Each row is a point on a tangle of strands that fork, close into loops and nearly touch. The rows are in no order.
(in the rows, 128 means zero)
Two points are linked if the straight distance between their rows is under 50.8. Some points are linked to none.
Z_520: [117 162 100 167  94  78 131  76 164 168  90]
Z_952: [ 95  86 126 138 172  93  93 143 101 109 160]
Z_777: [134 113 133 138 131 172 124 123 132 133 124]
Z_209: [ 91 102 136 104 173  70 107 164 116  74 143]
Z_559: [136 122 131 142 139 110 121 122  97 143 164]
Z_136: [121 107 126 143 135 157 120 114 164 113  87]
Z_275: [163 141 145 132  95 205 151 135 114 170 152]
Z_669: [115 107 133  87 143 188 118 174  94 115 151]
Z_821: [141 129 133 128 130 136 131 122 126 126 131]
Z_324: [137 144 115 155  96 156 138  91 164 159  86]
Z_642: [139 160 110 161  82 152 143  84 159 182  91]
Z_519: [117 163 104 156  97  84 134  86 181 146  71]
Z_727: [119 156 105 169 107  51 129  83 151 155 106]
Z_331: [167 172 152  61 110 153 166 145 162  75  90]
Z_407: [ 90  93 119 103 165 121 101 171  68 116 181]
Z_327: [ 87  82 131 130 174 101  97 148 134  81 124]
Z_189: [141 127 123 173 113 133 131  96 115 181 146]
Z_702: [150 157 148  68 124 136 155 148 164  66  89]
Z_397: [129 159 119 139 105  78 140  98 178 125  78]
Z_144: [ 99  79 121 167 161 124  95 118 140 118 119]
Z_891: [125 114 123 148 122 168 125 105 174 125  76]
Z_201: [108 114 122 168 143  38 111 106 148 118 120]
Z_882: [149 152 139  96 121 124 148 131 157  90  97]
Z_811: [162 150 144  85 110 196 153 141 150 107 101]
Z_868: [135 127 132 131 139 104 124 126 120 120 141]
Z_517: [136 141 115 176 104 119 132  84 127 185 131]
Z_180: [108 109 126  71 133 205 125 194  73 129 168]
Z_620: [158 136 139 131  96 216 148 125 145 154 112]
Z_26: [159 140 144 104 109 209 150 136 149 123 102]
Z_100: [167 144 146 118  95 214 153 138 125 157 136]
Z_293: [ 82  97 132  89 176  88 107 177 118  64 137]
Z_15: [115 156 110 161 110  29 129  92 164 138  95]
Z_279: [155 142 133 159 106 133 142 106 100 184 165]
Z_523: [152 127 142 142 109 191 138 133 106 172 162]
Z_704: [162 152 134 139 113 114 145 113  96 163 165]
Z_43: [106  91 128 147 153 135 107 123 159 100  98]
Z_191: [156 162 125 142 112  68 143 100 114 150 148]
Z_495: [105 101 125 162 157  59 103 116 131 115 135]
Z_383: [ 90 106 112  60 147 155 120 198  56 114 173]
Z_813: [164 161 146  73 110 183 161 143 159  90  91]
Z_742: [ 86  97 114  79 159 141 109 189  58 114 179]
Z_99: [138 138 140 104 134 108 135 136 147  90 115]
Z_288: [127 108 136 107 136 207 125 146 146 105 104]
Z_334: [147 177 123 131 102  45 151 102 151 130 109]
Z_467: [125 140 114 169 121  53 124  90 135 151 127]
Z_574: [132 131 133 125 138  87 129 126 133 105 128]
Z_590: [ 75  79 129 110 179 114  95 165 125  74 128]
Z_690: [105 115 121  58 134 181 129 199  60 122 174]
Z_883: [115 105 131 110 152 157 113 154 105 113 150]
Z_429: [111  95 129 137 157 136 104 136 111 120 146]
Z_651: [133 135 122 146 119 113 129 101 153 131 103]
Z_703: [137 180 118 134  97  54 148  97 166 131  91]
Z_409: [108 129 118 166 133  28 118 102 161 120 105]
Z_698: [137 119 140 107 123 207 130 156 109 137 147]
Z_795: [134 113 133 144 134 153 120 129  97 155 166]
Z_939: [115  96 124 158 151 128 105 116 130 129 131]
Z_81: [125 131 115 151 108 156 132  95 185 136  65]
Z_304: [166 166 131 135 108  92 151 108  98 160 164]
Z_477: [129 126 119 170 131  66 120  95 117 151 146]
Z_761: [140 157 112 170  87 131 141  81 138 193 115]
Z_848: [148 126 138 138 122 165 133 131 101 161 160]
Z_355: [145 128 144  99 113 223 139 167 103 145 156]
Z_640: [143 158 137  35 126 154 151 188  81  99 160]
Z_266: [152 174 123 136 108  41 147 101 132 135 133]
Z_231: [134 112 138 123 130 193 125 143 117 135 139]
Z_19: [ 98  92 126 128 169 104  98 148  84 117 173]
Z_173: [ 98 100 133 124 168  74 106 149 129  83 135]
Z_156: [141 121 136 120 120 203 134 130 158 118  93]
Z_536: [106  97 128 155 163  74 101 125 109 119 157]

A fork is a point with three links, a tip a point with one. Leave the first point through the second and follow the links. Name the first fork or tip that comes.
Z_795 / Z_848 | Z_26
Z_536 / Z_495 | Z_727
Z_882 / Z_99 | Z_868

Name the points in between on the shortest way along the links from the first point to the second, in order.
Z_813 / Z_100 | Z_811 Z_26 Z_620
Z_727 / Z_703 | Z_520 Z_519 Z_397
Z_383 / Z_201 | Z_742 Z_407 Z_19 Z_952 Z_536 Z_495
Z_43 / Z_324 | Z_136 Z_891 Z_81
Z_795 / Z_811 | Z_848 Z_523 Z_275 Z_100 Z_620 Z_26
Z_156 / Z_882 | Z_26 Z_811 Z_813 Z_331 Z_702
